A landscape with many valleys, sampled at points; each row gives a point and its height.
From any point a ball rolls to the lowest of the 5 points nearest to it. It stops when none of these is lower. Distance is the straight distance between rows; heights are no part of it.
Pazop (h 317): [ 76  89 115 164 102 150 141  86 169 184 105 144 153 146 159 148  96  71
 147 125 110 123 147 108 137 132 129]
Sor (h 305): [132 178  86 121 167 186 108 132 119 165 150 125 133 150  81  96 155 119
  91 133 121 138 136 109 169 129 118]
dekeb (h 275): [109  65 134 144 126 107 119 121 175 118  87 136 170 116 148 144 103 125
 139 100  98 108 164 153 122 131 117]
ros (h 551): [116 198 137 140 145 201 132 141 113 162 165 101 105 123  88  92 153 117
 105 137 129 138 129 135 141  97 114]
suto (h 330): [ 68  68 141 150  83 119 114 129 165 111  96  99 154 110 200 145  94 105
 167 129 104  94 145 153  65 135  86]
ribe (h 224): [ 48  61  57 123  52 114 111 139 160  11 139  82 143 184 168 172  90 158
 150  67 119 126 130 186 121 158 128]
filid (h 340): [131  58 149 158 154 126 141 144 162 165  94 157 144 100 119 156 122 109
  99 119 105 123 149 120 123 116 152]
dig (h 418): [144 171  89  71 137 143  98  95 118 121 171 123 171 144  94 107 123 175
 144 111 125 172 130 140 156 165  99]
rif (h 229): [186 123 162 115 174  86 128 148 112 112 118 184 104  78 119 168 144 132
  99 117 143 128 127 133 118 137 152]
memi (h 222): [156  77  60 111 170  93  94 112 138  96  96 171 157 152 137 143 118 113
 143 111  93 184 121 134 135 173 142]
Guzo (h 187): [177  64 161 109 175  71  98 142 143 105 110 176 130  89 115 142 149 135
 127 120 105 115 127 120 113 153 150]
fof (h 282): [131 151 106 145 158 206 135 127 122 177 161  96  99 174  81 118 181  87
  80 147  62 119 135  96 193  86 158]
rufe (h 324): [ 88  96 102 147  65 137 106  96 133 118 123  82 159 135 173 140  92 110
 185 126 120 126 147 135  97 128  94]
mis (h 269): [ 91 118  72 115 117 111  92 103 137  89 132  92 169 155 139 126  99 144
 168 112 127 141 151 159 149 155  90]
Fif (h 393): [146 166  77  87 149 154  98 116 117 148 155 140 144 136  82 112 170 161
 109 130 112 155 125 153 151 136 113]
Rese (h 466): [112 145 147 162  95 179 137 122 141 141 153  89 140 144 154  85 116 127
 140 154 144 116  98 113 106  96  99]
Nivo (h 309): [111 177 200 173  88 152 170 122 129 135 108 103  62 113 176  94 157 127
 136 184 195  71 106  99  89  88 124]
Vigut (h 245): [122 160  68 136 159 211 148 104 113 182 144 135 149 174  82 108 154  91
  91 141  80 152 136 105 168 118 145]
Mes (h 338): [190 103 161 108 203  93 109 145 113  89 127 202  80 101 130 148 149 102
 106 105 109 150 110 101 123 180 169]
som (h 280): [ 97 173 170 131 165 150 174 174  81 133 134 122  22 106  90 130 162  64
  65 122 149  67 117 105 192 153 167]
foze (h 323): [107 109 100 110  72 115  95  92 139  93 133  83 167 140 143 138 100 176
 172 102 132 133 140 158 118 126 108]
zub (h 252): [130  72 136 118 143  51 105 143 140  79 107 163 159  99 130 149 109 176
 133 121 139 104 146 168 112 139 134]
Vevif (h 410): [ 93  64 131 158 142 137 145 123 185 177  73 128 153 101 152 147 120  68
 130 131 103 109 162 118 101 117 137]
nula (h 315): [142 164  86  96 142 167 114 113 107 169 147 146 159 158 105 110 138 129
 131 122 114 143 121 117 144 149  96]
sep (h 366): [120 145 116 124 113 125 121  98 138 136 106 121 180 123 139 114 102 148
 159 125 135 130 141 137 121 124 114]
godu (h 263): [139 173 119 165 183 152 153 157 105 167 142 110  82 163  65 144 167  64
  70 132  96 150 105 102 208 118 169]
nuv (h 301): [177 135 100  92 177  97  98 115 100 138 129 170 152 137 137 113 139 136
 111 115 117 168 110 140 143 167 166]
fofoz (h 173): [131 115  71 130 138 127 117 101 123 135  84 149 158 150 142 140 116 131
 128  95 109 182 140 146 128 160 133]
biv (h 467): [102 169 139 165  71 233 144 119 140 151 142  73 130 139 181 107 121 115
 172 168 117 111 118 101  90  95  93]
Kig (h 440): [127 149 135 114  88 168 118 116 131 134 152  75 157 145 136  94 126 150
 164 144 163 120 117 123 108 102  82]
Mef (h 304): [ 92 121  75 146  92 184 130  74 136 173 114 118 155 178 144 110 106  84
 140 130 102 139 132 121 136 130 127]
Fef (h 312): [149  92  51 103 170 122  73 103 116  90 104 154 192 168 157 124 136 121
 125  78  99 172 129 130 123 219 136]
popos (h 598): [ 92 175 141 166 135 200 161 163 106 156 143  76  53 137 105  99 179 113
 100 168 141 114  98 116 129  81 138]
fatu (h 468): [102 126 130 140 103 132 135 116 125 149 120 116 157  99 125 116 119 115
 156 159 152 128 146 111  99  95 131]
serun (h 362): [178 197  89  80 181 158  92 118 112 134 171 150 119 123  69  89 187 166
  96 112 120 170 110 140 161 129 109]
Zili (h 316): [135 130 166 174  86 154 162 135 151 135  98  97 120 132 189 106 113 109
 143 195 164 112 116 128  88  86 112]
fatur (h 416): [ 86  50 180 163 114 106 150 129 187 110  82 129 135  78 143 128 111 110
 152 159 121  49 156 128  63 103 116]
bomok (h 170): [180 102 152 118 167 102 166 133  97 161 152 187  84  96 113 154 147  97
  91 116 117 138 116  86 146 154 176]
Natad (h 285): [129 113 143 130  92  84 123 122 112 108 140 109 148 123 131 106 113 168
 156 141 156 144 129 141 100 126 112]
dirap (h 378): [117 158 154 144 142 162 149 149 100 167 114 135 100 102  83 120 148 127
  97 140 145 131 128 104 159 117 153]
fut (h 176): [172  63 128 117 178  96  96 148 154  88 105 172 154 124 144 143 148 108
 101 101  97 135  99 110 121 171 164]
rumil (h 248): [152 178 104 137 193 178 126 170  86 155 154 131  77 151  73 126 160 111
  92 112 113 155  99 101 203 136 154]
Dudeb (h 392): [ 90  86 125 173 107 160 141 106 150 166  98 140 145 129 176 130  75  95
 135 160 133 117 148 110 106 108 144]
sebo (h 395): [103 137 117 142  78 179 129  76 149 165 120  98 152 149 157 127  98 106
 155 138 137 120 137 120  96 129 103]
bivam (h 373): [107 108 113 124  51 123 114 106 122 102 148  56 159 157 137 122  88 165
 180 134 131 127 115 125  97 110  61]
Dapo (h 144): [175  88 112 133 166 122 170 129 136 163 121 169 130 155 124 169 148  67
  98 115  75 153 118  72 166 144 191]
nupo (h 273): [ 34  76  93 154  70 145 102  95 152 104 133 106 138 162 199 157  93  72
 181  78 138 116 153 148  91 134  62]
Lalo (h 189): [168 154 164 110 176 100 140 139  94 148 138 175 104  87 111 160 137 103
  84 116 151 120 127 101 138 144 160]
Goto (h 268): [150 109 181 123  74 101 139 150 150  98 128 121 147 104 151 133 110 164
 136 161 168  86 147 146  76 107 121]
Vebo (h 441): [123 176 167 136 107 163 144 158 123 140 137 103  89 125 138 110 153 138
 140 168 175 104 114 105  85  98 115]
vobim (h 390): [ 92 146  97 138  82 130 116  98 139 135 134 107 163 144 147 128  89 147
 158 124 137 142 146 135 104 135  75]
Boraf (h 307): [159 153 129  91 155  84 117 128 106 136 143 157 138 112 102 124 139 150
 117 117 134 139 128 138 139 136 129]
Dotev (h 198): [ 98  88  94 143 121  76 125 120 167 101 106 127 178 142 157 145  88 140
 162 112 104 147 161 173 114 139  98]
kadi (h 337): [150 194 124  88 162 162  88 148  93 144 171 137 103 124  75  77 170 148
 111 122 117 168 105 137 160 132 113]
solik (h 181): [106 122  75 124 110 120 104  92 153 121 102 126 162 165 140 127  93 120
 176  89 119 146 172 138 121 165  96]
Zef (h 286): [151 135 174 108 144  86 130 142 142 117 127 146 108  82 122 126 113 154
 111 137 156 113 152 126 115 126 145]
Roguz (h 284): [144 185 141 125 173 118 122 142  95 149 152 149  82 115  81 126 143 140
  97 108 138 144 101 122 173 128 147]
niba (h 321): [135 163 152 169  77 170 187 152 132 118  99 100  93 142 182  69 144 109
 166 160 178  81 108 111  92  92 123]
mov (h 70): [117 151 127 118 103 187 120  96 131 154 153 103 140 138 116  99 123 133
 137 143 116 137 101 125 128 126  97]
lene (h 250): [ 99 143  98 135 114 168 130  69 125 188 130 147 159 156 129 117 120 104
 134 129 105 133 135 124 146 124 126]
lidu (h 384): [127 144 153 119 110 131 124 136 132 137 147 122 129 103 128 121 148 156
 136 162 177 125 138 139 104 107 122]
Nebeb (h 265): [ 81  75  98 138  49 106 113 110 142  36 139  72 152 153 164 154  82 174
 191 103 117 121 128 165 104 128  73]
Mek (h 194): [151 125 171 136 146 114 163 125 121 161 128 166  97 129 113 147 139  73
  85 148 127 130 146  95 150 116 186]
vatad (h 278): [114  48 149 147  98  97 123 148 153  59 101 112 141  98 158 112 115 152
 138 126 137  73 165 169  73 136 142]
simeg (h 344): [ 68 114  96 187  81 177 153  96 164 175 104  99 152 165 166 138  83  80
 154 123 122 107 167 133 111 117 106]
Pasa (h 109): [118 111 136 130 118 100 123 121 124 106 127 146 165  94 129 135  94 169
 132 140 150 130 128 151  95 112 122]
mez (h 306): [144 131 188 150 100  94 145 155 135 131 114 101 119  80 131 122 139 147
  97 171 186  97 128 134  83 118 136]
Mok (h 401): [119 114  94  93  41 115 124 114 105  69 168  83 148 154 147 113  87 187
 188 127 133 121 106 124 119 107  65]
vor (h 299): [101 176 164 141 133 153 170 158  93 157 132 140  58 119 102 119 163  85
  69 140 158 107 109 106 171 109 170]
zud (h 274): [122  95 128 124  79  74 104 130 144  83 130 103 165 114 148 141  82 198
 164 143 140 117 121 141  93 118 108]
Suruk (h 294): [127 145 150  93 127 105 104 114 127 133 153 129 149 122 127 136 125 178
 139 139 156 129 130 140 106 123 127]
tekub (h 242): [151 148  80 104 153 178 118  90 112 183 143 157 142 163 101  98 153 114
 118 107 112 160 113 120 167 144 111]
diz (h 288): [129  86 124 121 149  75 121 115 150 104 117 139 151 114 139 137  91 143
 142 132 122 126 149 165 112 142 117]
kela (h 257): [170  58  94 113 190  70 115 149 152  85  92 151 147 122 152 146 140 138
 138  97  77 142 118 133 137 193 159]
saka (h 291): [133 179 103 117 165 209 133 150  85 160 151 119  97 142  48 102 177 111
  70 139  89 144 100 128 194 118 118]
sus (h 430): [140 144 186 123 113 138 155 120 124 138 115 146  72  77 115 139 147 123
 107 147 168 107 107 120 120 127 164]
rov (h 356): [140 103 165 135 118 108 139 115 137 107 114 149 140  89 146 160 125 133
 148 162 162 107 150 140 106 134 156]
Dofad (h 522): [128 164 165 151 119 190 141 147 106 128 134  85  81 137 126  85 174 119
 118 165 153 119 105 118 134  89  84]
Beg (h 216): [150 113 147 153 157 125 163 126 131 168 106 166 142 131 120 161 132  95
 103 136 109 137 151  86 149 121 160]
vunur (h 225): [120  37 102 135 149  65  90 137 153  75  99 143 143 116 133 143 119 158
 143 107 120 120 136 196 147 167 116]
zorug (h 249): [110 128 175 138  76 113 150 136 119  97 123 109  99  99 155 112 150 164
 133 161 190  88 137 123  71 100 124]
lide (h 457): [148 165 142 153  76 192 130 138 147 120 151  87 113 150 167  70 146 122
 156 164 138  96 108 114  83  75  77]
rekop (h 231): [161 161 143 142 172 131 144 125 130 157 129 167 109 102 107 144 132 106
  95 114 134 154 127  99 148 122 153]
nezu (h 412): [ 94  53 179 172 145 116 118 145 182 139  71 130 142 103 149 138 106 129
 152 116 103  65 183 133  74 105 130]
tok (h 396): [100 124 122 130 115 142 127 100 143 165  98 135 175 130 137 148 109 120
 126 124 115 130 139 140 107 123 104]
duz (h 230): [148 164 104 146 168 166 130 114 110 180 127 141 122 169  87 125 159  95
  98 111  97 151 103  78 182 117 147]
veben (h 318): [157 164 119  91  79 161 107 110 115 102 197  78 161 150 106  86 101 183
 162 166 113 112 114 137 121 107  75]
fene (h 397): [114 164 187 132 124 150 169 148 119 133 119 131  69 104 132 115 151 121
  88 163 182 131 129 104 111 113 162]
favop (h 267): [131 124 120 128 142  77 121 130 118 123 130 137 141 127 139 136 106 183
 143 128 136 133 138 155 119 139 135]
bev (h 289): [130 185 172 145 138 152 183 154 102 142 146 145  48 112  96 150 141  73
  72 138 153 109 122  96 165 108 194]
lebo (h 300): [185 193 115 102 155 140 110 113  91 144 141 157 116 124  87  93 150 120
 127 108 124 167  93 115 142 118 137]
loni (h 272): [150 185 164 123 175 141 138 156  49 156 144 149  33 107  85 124 159  86
  66 107 130 116  90 123 191 147 167]
katab (h 661): [111 160 135 168 119 213 151 151 125 154 153  90 120 158  95  79 152 115
  98 159 106 133 123 121 145  70 106]
viv (h 180): [ 54  83  81 132  98 100 100 114 169  60 131  84 161 177 157 154  78 137
 162  69 137 126 147 187 135 171  90]
zin (h 314): [ 69  60 122 156  80 136 132  97 170 120  98 110 140 119 206 141  68  65
 181 125  86 101 154 123  85  94  87]
ked (h 295): [133 116 177 160  82 155 172 129 129 113 100 113 109  79 185 131 141 124
 149 185 174  76 146 113  71 100 126]
Feg (h 113): [154 139 103 104 117  72  95 114 124 113 133 127 164 139 127 119 115 201
 162 114 140 153 118 154 150 133 114]
fot (h 322): [185 134 148  82 187  50 123 148  96 119 176 197  86 107 114 148 157 118
 106  97 128 150 116 123 124 186 167]
lorad (h 587): [121 150 105 152 102 193 142  98 164 198 138  57 126 165 129  88 156  99
 122 177 117 123 105 125 125  86 117]
lan (h 353): [128 150 113 110 135  98 121 104 128 132 132 150 153 130 130 115 115 133
 110 114 124 158 135 145 144 140 135]
Biva (h 394): [101 109 110 138  99 106 112 106 149 108 117 103 158 125 158 149  83 131
 149 142 129 120 152 133  85 126 104]
mafa (h 121): [ 79  61  84 125 101  86 114 144 144  65 129 127 180 145 149 144  92 160
 149 106  99 135 153 198 127 156 107]
fipip (h 256): [ 78  24 167 156 110  96 101 171 187  69  99  94 149 111 144 140  88 159
 176 107 100  72 162 170 111 143 117]
mupe (h 208): [127  56 131 143 183 109 113 144 169 130  69 166 160 105 127 164 133 108
 141 102  83 122 145 121 132 154 135]
nosa (h 451): [135 174 166 119  81 152 128 128 112 102 150  77 119 123 127 107 162 170
 153 168 182 116 105 128 109  97 100]
mulid (h 360): [131 134 145 139  75 131 142 133 133 101 127  69 121 132 150  93 120 146
 172 166 171 106 116 133 101 111  91]
Totup (h 88): [135 121  62 128 138 135 107  92 149 147  92 165 169 174 162 138 124  95
 160  68 115 144 161 125 143 164 139]
mur (h 259): [135 102  96 148 154 129 106  97 141 129  81 163 160 117 130 140  99 102
 125 109  98 140 150 130 114 134 144]
moz (h 452): [119 158 117 133  66 202 123 104 141 139 157  73 135 170 156  93 108 129
 182 124 115 115 114 124  92  93  84]
dem (h 223): [115  36 149 122 118  79  91 167 163  57 107 136 152 108 115 132 106 207
 153 119 112  87 146 172 129 137 133]
teb (h 336): [124 193 153 112 139 122 158 157 105 140 157 130  87  76 114 118 154 148
 135 138 174 114 112 136 123 108 134]
Sases (h 244): [100  49 160 106 111  56 132 176 147  63 157 126 126 110 128 126 125 220
 147 128 142  93 155 165 104 131 139]
tuvun (h 302): [173 165 115 105 190 193 114 126 103 167 154 140 130 165  66 101 167 139
  94 119  92 177 129 125 176 145 122]
sipa (h 237): [129  81 145 133 148  94 129 127 169 111  88 156 139  89 131 139 114 121
 127 126 105  87 159 128 122 110 144]
bop (h 260): [159 199 121 111 180 141 118 147  68 136 162 152  59 137  76 125 155 117
  97 110 126 151  81 112 193 131 136]
fogep (h 389): [125 169 126 162 142 179 147 134 127 186 120 127 131 148  91 131 144  87
 108 136 116 137 135 102 156 111 163]
nuko (h 277): [148 182 140 164 151 152 176 176  94 160 164 130  54 149  74 140 166  63
  75 132 116 125 109  86 209 125 185]
lupa (h 432): [139 196 141 107 129 139 116 135 125 121 171 109 108 125 120  84 150 168
 112 143 134 145 115 139 121 114 110]
tov (h 169): [ 82  29  98 117 109  72 107 169 178  55 100 126 160 123 133 134  90 172
 155  98  67 120 148 197 140 187 118]
Rupog (h 156): [167 118  72 137 137 130 165  84 133 176 121 169 133 170 143 140 128  57
 109 114  86 144 112  78 157 141 172]
Zalib (h 333): [120 147 106  94  83 138  99  76 131 118 166  82 161 146 117 109 104 158
 167 139 116 120 118 126 122 126  73]
Zas (h 403): [149 195 118 116 154 155 119 122 108 150 160 125 137 143  90 105 139 146
 118 131 131 141 131 116 144 100 130]
Kebo (h 335): [137  91 144 145 156 116 158 117 163 186  98 151 140 117 133 178 113  67
 111 104  82 113 147  94 142 102 137]
vule (h 279): [115 178 146 129 146 143 174 192  66 142 147 112  24 135  80 129 161  56
  72 136 129 117 104  88 220 129 164]
Nupef (h 550): [133 165 136 157 117 146 143 131 122 166 130 113 131 119 110 123 133 144
 129 133 153 140 127 126 141  98 138]
Momes (h 447): [103 136 118 140  61 184 127  92 133 134 135  85 152 164 174  99 115 109
 175 147 130 103 119 119  72 114  61]
Lape (h 227): [125 170 113 100  94  92 101 107 105  98 165 115 146 124 125 113 129 195
 161 124 147 133 118 133 125 122 119]
mozu (h 158): [185  67 147 133 179 110 151 137 117 131 120 185  82 134 140 185 145  67
  95 110  96 125 117  50 162 139 211]
Kas (h 358): [ 82  82 158 163  67 140 134 120 134 142  93 114 152 115 196 139  99 117
 155 171 158  98 133 116  72 103 107]
gepos (h 66): [128 153 100  97  99 105 123  98 127 120 135 120 156 129 115 127 118 165
 142 118 132 140 128 141 115 121 108]
Mifoz (h 298): [106 186 142 148 168 194 156 177  93 172 156  87  59 143  90 118 171  76
  57 140 112 130 111 116 199  99 149]
Non (h 405): [109  67 180 173 126 124 133 135 165 162  74 157 134  89 133 161 124 101
 109 131 118  79 152 108  98  97 153]
kefos (h 365): [147 157 128 109  63 152 139 126 138 112 165  61 133 139 129  99 119 165
 155 153 144 121 100 133  97 109  91]
delim (h 235): [163 160 136  90 182  94 121 144 117 125 135 173 114 108 101 137 140 140
 110 131 175 157 120 115 143 130 147]
Doba (h 125): [176  56 124 145 184 107 123 149 157 132  88 171 125 115 142 180 124  84
 125 105  83 116 123  90 151 137 173]
zufes (h 375): [137 167 171 102 110 101 116 135 108 115 162 120 110 106 113 111 152 183
 129 156 151 143 126 133 122 110 108]
Lafal (h 233): [202  86 116 106 194  57  91 153 113  69 112 176 141 123 138 158 146 130
 141  97  97 162 107 113 137 175 150]
zala (h 188): [ 66  23 112 143  91 107 125 168 194  36 107  84 162 133 165 148  89 162
 171  98  97 128 141 203 119 143 100]
lumos (h 345): [120  73 170 156 117 112 139 122 156 133 103 123 148  80 138 128 108 139
 137 151 127  90 166 138  78 115 146]
ved (h 262): [172 180 131 112 172 126 124 143 104 151 127 174  85 126  98 151 158  97
 104 117 128 169  90  97 167 129 150]
Lakoz (h 526): [127 160 132 139 122 128 127 129 127 170 101 135 147 130 124 112 114 133
 128 122 125 136 130 133 136 138 122]
sur (h 120): [148  70 145 136 174  74 106 132 157 111  93 176 150  88 100 150 119 120
 118 117 110 105 144 125 102 145 137]
pud (h 247): [ 67 102  77 146 105 159  94  70 162 128 115 111 152 151 185 143  94  94
 153  85 114 141 169 137 116 161  93]
semur (h 290): [143 185 176  75 183 126 153 172  51 115 176 171  31 107 118 142 152 115
  80 120 142 123  90 131 172 163 171]
det (h 308): [118  95 158 150  80 134 143 115 141 120 112 115 148  92 160 116 123 140
 131 168 174  97 142 117  79 104 118]
Muk (h 497): [119 173 119 137 137 189 135 104 136 193 137 106 137 142 101 123 158 108
 102 134 124 134 126 118 165  98 125]
rela (h 332): [177 180  94  84 182 107  98 122  84 144 165 161 114 122 105 114 161 161
 124  98 122 170  98 115 144 146 135]
nug (h 379): [155 141  70  89 166 118  84  78 119 108 114 169 159 186 137 101 133 136
 143  80 115 173 123 127 155 197 120]
tiv (h 193): [130 134 173 128  74  91 140 147 123  88 156 124 107 104 170 116 138 196
 124 173 181 100 117 137  89 121 131]
Fadev (h 292): [179 126 149  92 169  62 125 164  95  93 159 178  82 103 118 141 150 149
 105  98 152 159 109 127 113 161 150]
tedak (h 329): [124 112 102 119 116 102 120 103 120 115  91 125 176 137 138 143  87 152
 154 115 128 139 146 155 123 150 119]
pef (h 342): [ 97  78 111 158  95 124 109  98 156 122  88 101 162 137 185 148  66 119
 157 134 116 121 141 150  88 124 120]
Zodos (h 303): [164 185 147  79 173 104 119 175  81 124 164 185  77  82  95 136 162 153
 102 110 162 162  85 139 148 161 152]
fen (h 343): [107 192 186 125 169 165 156 165  92 125 113 118  75 105  98 106 181 119
  86 146 155 122 104 120 135 113 142]
devep (h 153): [127 109  83 139 130 132 133 106 140 174  97 156 151 141 139 151 114  97
 138 110  98 153 142 116 142 138 153]
vopo (h 357): [123 109 149 159 131 140 174 131 150 160  91 140 157 109 122 153 123  87
  94 147 135 108 159  97 124 103 164]
zodid (h 219): [ 98  78  64 119 155  83  99 131 148  94 100 145 178 168 148 135  91 123
 135  75  96 145 141 182 127 187 109]
nuge (h 296): [ 83  89 108 153  58 141 117  85 144 130 121  61 142 166 195 146  71  88
 160 122 137 110 144 140  75 132  74]
lib (h 477): [115 142 166 176 109 151 180 116 128 178 105 131 128 115 107 140 146 108
 103 154 150 107 139  97 128  80 151]
moke (h 319): [158 118 107 112 159  65 118 128 138 126 128 153 179 116 131 139 117 140
 119  98 120 149 126 147 122 152 135]
Gutu (h 65): [178  86 112 116 187 104 125 113 124 132  77 181 160 154 140 177 113  84
 124  86  81 162 113  94 159 157 166]
Tez (h 331): [134 115  52 117 157  90  87 108 100  96 108 166 184 191 122 123 100 134
 156  68 115 172 134 137 127 179 104]
gumaz (h 218): [ 78  99  75 107  61 102  87 104 116  47 145  80 153 155 154 135  77 135
 169 100 128 137 134 169 120 167  82]
buf (h 246): [136 182 154 107 157 115 154 154  90 131 142 149  74  94 106 142 154 131
  95 131 173 129 109 141 141 121 155]
gon (h 402): [122 175 191 123 115 151 160 153 106 118 129 107  66  81 131 110 155 132
 105 151 187 108 116 133 104 108 141]
tupo (h 281): [139 146 155 110  77  94 143 130 122  85 162 110 140 122 133 100 118 179
 152 163 175 113 134 130  94 102 114]
Kovis (h 409): [159 167  71 102 172  90  87  95 114 121 132 173 158 165 132 118 138 167
 138  94 128 179  88 139 152 155 124]
dum (h 226): [ 86  39 142 138  86  88 130 192 170  38 118  90 145 126 153 145  94 179
 175 129 116  85 126 185 105 147 119]
Dus (h 283): [138 152 118 105  91 115 103 128 121 112 175  86 143 138 103 102 137 183
 144 149 130 136 120 144 126 119  91]
nud (h 431): [135 146 126  96  49  94 140 139 110  67 178  86 131 138 148 104  97 203
 198 143 157 124 103 140 124 114  96]
Gal (h 199): [113  46 145 120 142  83  98 177 192  76  81 116 137 120 134 111 110 165
 145  93  87 105 156 184 127 161 119]
zaf (h 264): [150 169 135 132 166 126 155 161  93 145 139 146  82 119 109 144 157  92
  85 119 125 159  94  92 168 126 181]
Rabo (h 287): [133 154 127 151 173 183 135 173  86 169 155  81  74 159  56 119 183  80
  51 152  91 146 118 107 219 114 135]
mupi (h 212): [153  92 172 117 164  92 162 139 125 136  85 193 128  89 108 164 129 101
  96 138 112 103 147 102 123 151 152]
Nub (h 417): [142 164 133 118  44 160 136 143 140 110 172  73 122 162 140 100 115 147
 179 152 128 109  91 131  82  99  58]
rir (h 456): [130 196 166 134 138 149 148 160  97 140 124  94  83 102 104 102 152 137
 106 155 155 129 121 137 135  90 118]
moga (h 426): [125 168 111 117 124 194 132  98 137 187 137 100 130 155  87 102 138  89
 119 156 113 135 137 109 142 112 117]
bepo (h 143): [182 108 130 148 166 109 146 114 135 152 120 157 115 147 123 167 156  70
  92 120  85 157 120  91 161 145 195]
Dizog (h 438): [117 120 165 142 114 158 165 147 124 150  99 127 101  78 140 137 141 102
 113 171 163 112 132 108 116  99 158]
Mevu (h 276): [ 75 121  90 140 110 169 134  58 135 165 106 138 144 166 159 140  88  71
 146  98 118 144 152 106 128 140 114]
Vozet (h 111): [183 105 110 114 201 113 120 114 111 129 131 179 129 142 126 159 130 107
 118 113 116 159 122  88 151 161 175]
komob (h 206): [155 143  93 133 140 137 116 102 113 157  94 168 146 149 116 125 139 108
 112 104 107 163 127  94 157 137 144]
Miri (h 293): [ 52  90 111 157  81 156 142  86 164 132 111  90 110 151 198 142  92  71
 179 116 120 132 134 118  73 121  79]
Lun (h 367): [124 178 144 125 164 178 157 162 107 165 166 102  90 127  83 113 180 113
  73 128 119 142 103 130 169 114 154]
mido (h 271): [162 174 152  76 153  61 133 147 109  98 171 139  95  94 110 128 146 166
 112 133 174 130 126 151 119 139 139]
fezas (h 364): [155 196 113  91 160 110 107 138  90 142 171 131 114 110 104 116 163 176
 111 133 119 138  87 152 151 115 111]
mede (h 196): [166 125 119 116 159 105 104 117 131 136 106 174 157 144 126 136 139 131
 122 122 111 158 130 100 129 132 137]
beri (h 443): [127 185 106 123 132 200 118 121 122 154 180  84 129 147 110  91 149 165
 116 147 121 120 127 142 143 111  75]
Pefu (h 98): [132 120 164  94 116  60 110 159 110  89 162 136 106 109 128 138 110 200
 128 147 186  99 142 165 111 127 137]
munit (h 297): [ 53  53  96 138  77 123 108 125 161  72 108  96 147 131 180 149  87 117
 169 102 114 118 148 161  98 134  87]
dizit (h 320): [133 194 138 117 151 149 117 160 122 160 145 115  98 119  76 125 172 121
  87 138 122 161 113 117 174 110 126]
tel (h 172): [119 152 168  81 114  70 135 135  88  92 168 138 100  94 125 114 151 203
 113 150 194  93 150 138 106 136 138]
kenob (h 270): [164 100 126 107 168  63 100 145 122 102 111 169 132 108 117 151 124 146
 121 111 139 136 127 169 115 137 148]
Difub (h 377): [121 107 151 147 135 115 147 124 149 150 104 159 136 104 138 156 110 120
 117 133 136 127 143 125 127 116 147]
dakaz (h 327): [128 157 112 151 123 170 165 135 129 191 125 128 125 174  95 140 141  70
  94 149  95 149 133  97 157  95 181]
ziru (h 202): [156 121 164  87 152  61 129 139 113  97 151 155  85  76 116 148 146 179
 118 117 167 127 144 146 111 137 155]

Call two points neighbours if one is among the 5 nearest of the other. Go from one point of each pair to the other, from neighbour to neighbour, staying as low as possible. Name the highest point that can't be avoided.
Gutu / Pefu -> rif
Gutu / Totup -> Rupog
gepos / Pasa -> favop

Where does a ball stop that starts at each point below?
vule -> Totup
Kebo -> Gutu
vatad -> mafa
lib -> Gutu
simeg -> Totup
Difub -> Gutu
saka -> Totup
